Points, in no order, along strands that fork and pass close to each other.
In the rows, 128 means zero.
Points whose rows are less than 113 apart are linked; no others are. Some points are linked to none.
bet: [180 156 109 148 133 127 103  89 140 120 129 162 167 138 125 139 169 172
 101  78 116  92  85 134 140 113]
dol: [168 176 129 146 125  77 115 103 137 129 162 146 170 148 143 146 157 153
 127  99 118  70  86 131 156 112]
bapo: [116 185 141 153 123  78 119 178 167 120 142 108 178 146 179 113 143 138
 115 155 121  82 142 137 139 107]
belat: [180 134  89 143 133 138  79  80 116 125 106 158 145 141 113 154 157 173
  80  67 112 121 109 144 122 137]
zad: [129 138 151 144 113 135 123 111 158 110 130 127 172 155 140  93 170 160
  85 105 155  95 115  85 121  87]
difip: [126 152 111 116  63 146 135 134 126 157 108 109 102 126  89 123 126  99
 122 118 116 197 195 148  54 141]
Mafa: [ 78 116 130 131 130 124 182 162 125 115 114  73  90 155  86 119 108 105
 122 121 141 206 168  95 109 110]
punu: [104 158 130 126 123  89 127 207 152 125 111  80 155 128 168 135 157 122
 121 156 122  95 180 148 140 114]
Sut: [118  67 133 100  65 128 100  88  81 161 129 117 106 125 149 107 113 122
 101 165 158 135 121  90 110 131]
sime: [ 97 112 141 117 161  98 158 148 133 101 139 110 137 164 142 109 140 142
 112 120 167 117 130  74 161  87]
zerod: [ 89  89 142 109 145  85 170 140 106 106 122  94 100 166 115 122 117 126
 129  97 187 143 156  50 140 109]
Luvok: [120 149 135 133 149 100 161 164 143 135 140  86 127 122 151 149  96  96
 172 185  71 151 151 153 157 173]
suf: [138 115 147 136 161 148 136  81 120  88 157 195 144 134  97  99 153 156
 138  90 163 108  41  95 118 107]
rugad: [149 174 100 117 152 110 125 198 107  99 125 136 125 118 101 177 149  92
 145 102 131 127 137 185 107 118]
Vidib: [166 101 125 106  77 122  79  77 116 176 118 109 143 133 186 133 127 148
 107 150 128  91 129 123 151 128]
sibo: [ 45 122 113 114  76 156 101 147 146 156 114 118 159 134 161  80 117 127
 103 157 148 168 169 120  99 117]
fabi: [216 123 110  93 113 137 114  73  85 169 108 147 103 108 148 158 114 119
 150 162 102 123 139 167 137 190]
Mig: [146 166 107 141 212 102 148 144 105  97 126 160 113 108 119 197 122 108
 179  79 105 128 120 160 155 150]
Kova: [101 123 123 169  67 122 145 152 132 124  69  89  99 120  90 106  93 103
  92  91 110 155 173  93  82 109]
Kevep: [109  99 159  98 153 103 211 124 129 127 113  94  71 159 117 126 108 109
 149 113 163 165 187  55 146 142]
fogef: [159 126 172  69 139 105 212 132 119 151 139 107 101 129 147 135 115  75
 176 173 125 145 176 112 155 160]
fus: [147  74 136 110 117 115  91  56  68 143 157 158 127 119 117 145 130 155
 132 110 158 144  69 107 147 146]
kizet: [160 161  96 127 210 103 119 114  74  99 126 196 120 110 137 176 121 113
 153  89 121 113  88 151 123 118]
Mem: [191 112 123 116  99 115  92  75  95 151 154 150 109 150 136 120 142 158
 111 108 183  76  71 115 130  93]
surik: [104 125 153 138 139 172 122 105 185 116 125 147 186 119 189  65 113 145
 123 183 110  93  96 109 137 111]
pezi: [ 98 164 108 150 164 153 120 197 153 101 136 136 124  99 127 149 112 105
 144 155  91 117 123 194 134  91]
disi: [ 99 141 107 127 118 129 104 133 140 142 154 136 168 113 186 107  71 108
 140 195  75 122 114 151 134 149]
Lufev: [147 161 107  88 113 106 148 174  97 118 129 110 112 129  89 156 151  77
 145 116 136 160 162 161 101 121]
zufo: [132 168 102 145 167 148 115 194 132  97 116 149 121  95 124 163 141 113
 135 116 101 108 120 199 113 104]
gal: [134 142 164  79 126 101 189 167 130 149 112  80 109 124 164 123 130  81
 169 198 118 145 196 132 137 141]
mul: [185  94 108 116  73 124  68  63  92 167 137 119 101 144 147 123 128 170
 106 125 170  89 101 134 140 118]
Tezo: [139 120 123 104 160 102 161 108 119 127 142 107 128 134 115 161 127 118
 158 104 126 139 142 100 180 158]
gena: [ 86 134 141 146 167 160 136 144 182 107 145 127 162 122 179  83  93 130
 127 183  93 109 106 133 154  97]
benam: [ 74 129 114 142 144 161 130 165 136  82 153 128 138 139  84 103 120 127
  97 116 142 177 105 134 102  81]
bafa: [117  70 135  76 111 124 140 108  81 145 139 126 111 118 157 112 110  93
 136 160 156 115 114  76 141 107]
mub: [113 122 159 143  78 169  67  97 151 146 143 171 165 134 122  49 139 175
 102 160 186 124  99 118  79 138]
renu: [131 152 113 138 215 129 151 140 144  85 128 174 125 140 105 154 143 141
 153  50 116  84  88 139 158  88]
pavat: [116 126 164 128 160 120 153 127 134  78 169 159 148 157  95  83 153 135
 139 104 188 111  63  80 116  85]
datu: [102 126 133 154 113 190 141 179 158 127  73  95  80 110  91 155 133 101
 120 109  96 145 188 158  95 116]
fim: [120  98 165 125 143 136 128  80 137 124 148 150 169 126 174  80 132 146
 122 167 133  94  69  86 153 111]
bor: [143 138 156 135 170 124 188 176 150 133 114  99  99 105 123 167 127  94
 192 162  99 140 158 165 158 172]
Rafi: [129  99 124 113 146 109 134  71 103 123 153 146 145 132 121 146 133 136
 136  87 137 121  93  91 175 136]
Dubir: [117 160 130 100 104 136 171 176 135 135 124  88 107 131  92 133 152  91
 147 139 121 195 199 164  88 126]
zor: [136 115 170  81 151 129 221 128 132 141 130 106  79 139 106 135 118  89
 154 126 141 165 183  95 139 153]
sofof: [113 150 103 152 225  94 156 148 156  99 144 123 130 150  94 168 107 165
 160  93 114 138 104 139 193 131]
pazud: [127 141  79 115 111 148  83 126 126 158 146 165 142 103 174 100  77 114
 136 192  98 110 113 178 111 136]
bok: [136 139  98 141 138 189  90 135 174 127 113 155 143 109 140 121 135 144
  94 118 102  96 123 163 116 106]
Tonu: [ 75  94 114 144  93 163  82 126 104 120 145 174 133 115  84  85 112 152
  92 129 148 179  99 130  55 132]
Livin: [ 47  91 129 147 108 153 123 151 117 105 141 122 125 123  86  89 110 130
 100 134 136 197 116 111  88 112]
Vike: [160 104 163 143 134 144  88  69 102 107 157 198 138 135  92 104 155 178
 123 109 173 116  37 108 107 125]
rina: [ 93 116 132 163  54  99 112 140 127 124  96  97 136 141 105 104 117 137
  69  93 143 152 152  87  86 113]
rok: [140 147 184 144  71 137  67  78 143 139 148 141 174 134 140  73 161 180
 113 159 195 106  91 122 103 118]
bopi: [ 88 143 107 103  71 133  89 136 143 167 118 105 169 128 158 111 129 125
 110 157 132 147 182 142 119 138]
Zuzil: [105 125 118 142 192 178 153 134 117  84 119 129  90 128  75 173 106 116
 128  97 109 200 137 144 140 125]
nanuk: [119 140 125 149 203  82 161 172 164 120 132  88 123 139 128 161 116 147
 161 130 109 122 135 125 191 142]
Lumu: [135 129 138 142 103 157 135 183 175 139  73  89 129  79 126 165 173 113
 142 130 122 111 184 190 111 168]
bag: [179 107  78 109  82 158  88  89  88 166 102 131  85 131 122 121 117 135
 103 134 132 133 164 154 101 165]
Nobup: [156 134 161 134 170 164 180 153 154 121 100 128  96  88 106 182 143 100
 170 135 105 155 156 185 146 173]
Pilo: [132 128 204 128  97 102  93  87 107 128 172 137 162 139 141  92 162 163
 123 146 194 110  65 101 133 110]
petiv: [119 110 154 144 152 179 167 166 164 117  84  89  85 110  92 174 142 106
 140 114 103 145 175 149 139 137]
vagal: [158 125 135 112 129 129 146 119 135 137 114  94 128 123 116 169 153 120
 128 105 104 139 170 119 155 169]
Tafa: [119 144 152 129 171 101 167 139 151  86 159 134 149 167 129  77 153 143
 138 122 187  90  90  74 144  75]
tol: [164 131 126 135 133  81 130  81 105 147 144 138 135 124 169 181 105 120
 174 129  61 102 106 129 178 188]
gifot: [127  63 137 159  87 137 101  85 109 136 119 142 118 129 116 103 116 160
  75 102 136 118  99  68 109 124]
gedo: [119 152  99  97  91 130 109 136 128 155 132 108 150 111 141 132 124 105
 136 165 111 153 165 159 122 152]
bese: [100 143 132 109 136 134 188 185 140 128 118  70  93 148  97 129 136 101
 142 149 134 196 194 132 116 110]
lubiv: [107 157 126 101 118  98 148 206 134 140 115  76 122 120 153 123 146  88
 151 181 127 127 193 146 124 109]
kora: [148  74 177 135 112 124  70  76  76 138 168 178 129 130  93 112 145 177
 114 118 172 131  50 113 112 136]
rofu: [128  76 147 133 121 123 155  82 129 134  93 100 105 144 124 151 132 133
 112  66 120 123 155  50 155 148]
selos: [ 90 121 112 158  86 170 130 167 153 129  68 106  83 114 101 119  99 107
  92 104  95 139 182 124  80  99]
Sil: [128 170 109 154 231 105 154 167 125  83 129 135 122 135  85 195 118 132
 173  87 112 154 122 171 166 138]
ver: [155 142 131 131 120 124 129 156 153 137 100  87 140 106 120 175 174 117
 134 112 105 122 175 155 143 164]
Voru: [145 167 145 145 144  74 144 118 143 119 169 150 151 151 162 116 138 134
 147 121 126  51  80  99 157  98]
Gama: [114 143  74 126 132 197  82 166 159 146 104 160 126  91 142 126 119 124
 117 142 105 112 149 197 103 125]
Nozin: [133 139 133 161 181  65 156 149 153 129 123 105 126 125 143 183 133 137
 182 113  84  91 131 132 187 181]
vepa: [148 137 129 129 139 116 130 103 135 130 164 168 145 122 174 105 115 123
 139 159 106  62  64 112 150 107]
val: [100 129 112 136 145 171 127 151 159 105 135 121 140 129 117 118 133 130
  95 113 115 127 120 124 125  88]
napig: [128 132  99 134  46 120  91 141 120 141 107 119 122 150 102 108 128 129
  72  96 155 125 149 122  60 102]
rino: [123  62 127 141  52 129 100  93  84 158 109 124  94 117 118  96  99 137
  94 139 146 144 123  92  88 140]
far: [135 102 153 167  94 133 112  90 142 114 123 143 153 153 109 104 157 172
  70  76 148 103  92  73 104 104]
Nulo: [ 83 138 123 139 180 146 143 175 156 109 154 119 129 119 153 114  90 106
 143 183  94 121 111 152 159  88]
tovo: [164 124 161 108  95  84 100  83  91 145 172 137 134 138 150 118 142 148
 130 118 200  78  70 106 144  83]
vuze: [182 136 113 111 130 109 120  74  90 145 137 144 124 107 150 174 115 113
 155 136  93 128 115 143 163 183]
rami: [ 53  96 135 154 109 124 159 154 119 112 119  83 103 132  83  97 104 115
 109 130 130 217 152  94 102 118]
bot: [149 139  95 112 201 135 132 106  99  93 125 195 118 130 114 165 127 126
 145  48 133 103  88 126 136 102]
poti: [101 107 113 139  87 172  64 110 126 142 147 188 145 128 101  63 118 172
  94 145 171 147  95 147  63 145]
Nepul: [199 128  92 132 133 151  96  96 103 136  79 144 112 116 114 175 158 150
 110  87 110 124 152 163 115 171]
ninup: [162 132 111 125  58 140 116  95 104 156 104 117  97 128  96 138 121 124
  99 112 123 173 178 138  76 166]
pok: [122 163  64 119 118 164  75 148 138 163 129 179 143 107 158 105  98 122
 127 164 117 119 133 193 103 139]
fiv: [121 185 146 138 116 114 118 139 168 106 152 115 185 148 154  87 157 145
 102 144 156 104 123 118 126  89]
lur: [219 118  98  95 101 161 110  82  95 173  96 147  76 115 141 136 125 121
 131 162 118 132 174 184 103 192]
Pofub: [136 127 138 154 164  71 155 107 141 140 129 115 137 138 169 180 115 136
 180 121  53  92 117 122 188 192]
gidov: [ 96  64 156 104 151 130 144 102 110 125 152 140 150 118 158  95 116 121
 131 169 136 118  78  80 162 115]
seval: [ 98 152 117 117 123 106 132 152 130 144 147 102 149 118 168 127  93  91
 162 197  83 156 147 156 143 159]

A fork is a point with three links, a tip a point with one. Leave the first point through the second and follow the links. Name the first fork or tip that comes.
Tafa, pavat -> Lumu
gal, lubiv -> fim
rok, Pilo -> Vidib
nanuk, Nozin -> Dubir
napig, rina -> seval

A fork is a point with three links. Follow the links from the first point to the second and name the forks in between, in order.
poti, Luvok -> Livin > seval
mul, Dubir -> Livin
difip, mul -> Dubir > Livin
Gama, lur -> Livin > Dubir
gidov, ninup -> fim > Dubir
Voru, Sut -> fim
bok, datu -> seval
surik, Livin -> Dubir
bor, Mafa -> seval > Livin

Follow the links from the first point to the second, and from the first to the third. Name the last point that the two ways share.
bafa, belat, bag -> fim
rok, Gama, difip -> Livin
poti, difip, bor -> Livin
dol, fiv, Nulo -> fim
bopi, Mafa, Kova -> seval
bag, rami, rugad -> Dubir
petiv, val, sibo -> seval
fabi, bok, gena -> Dubir
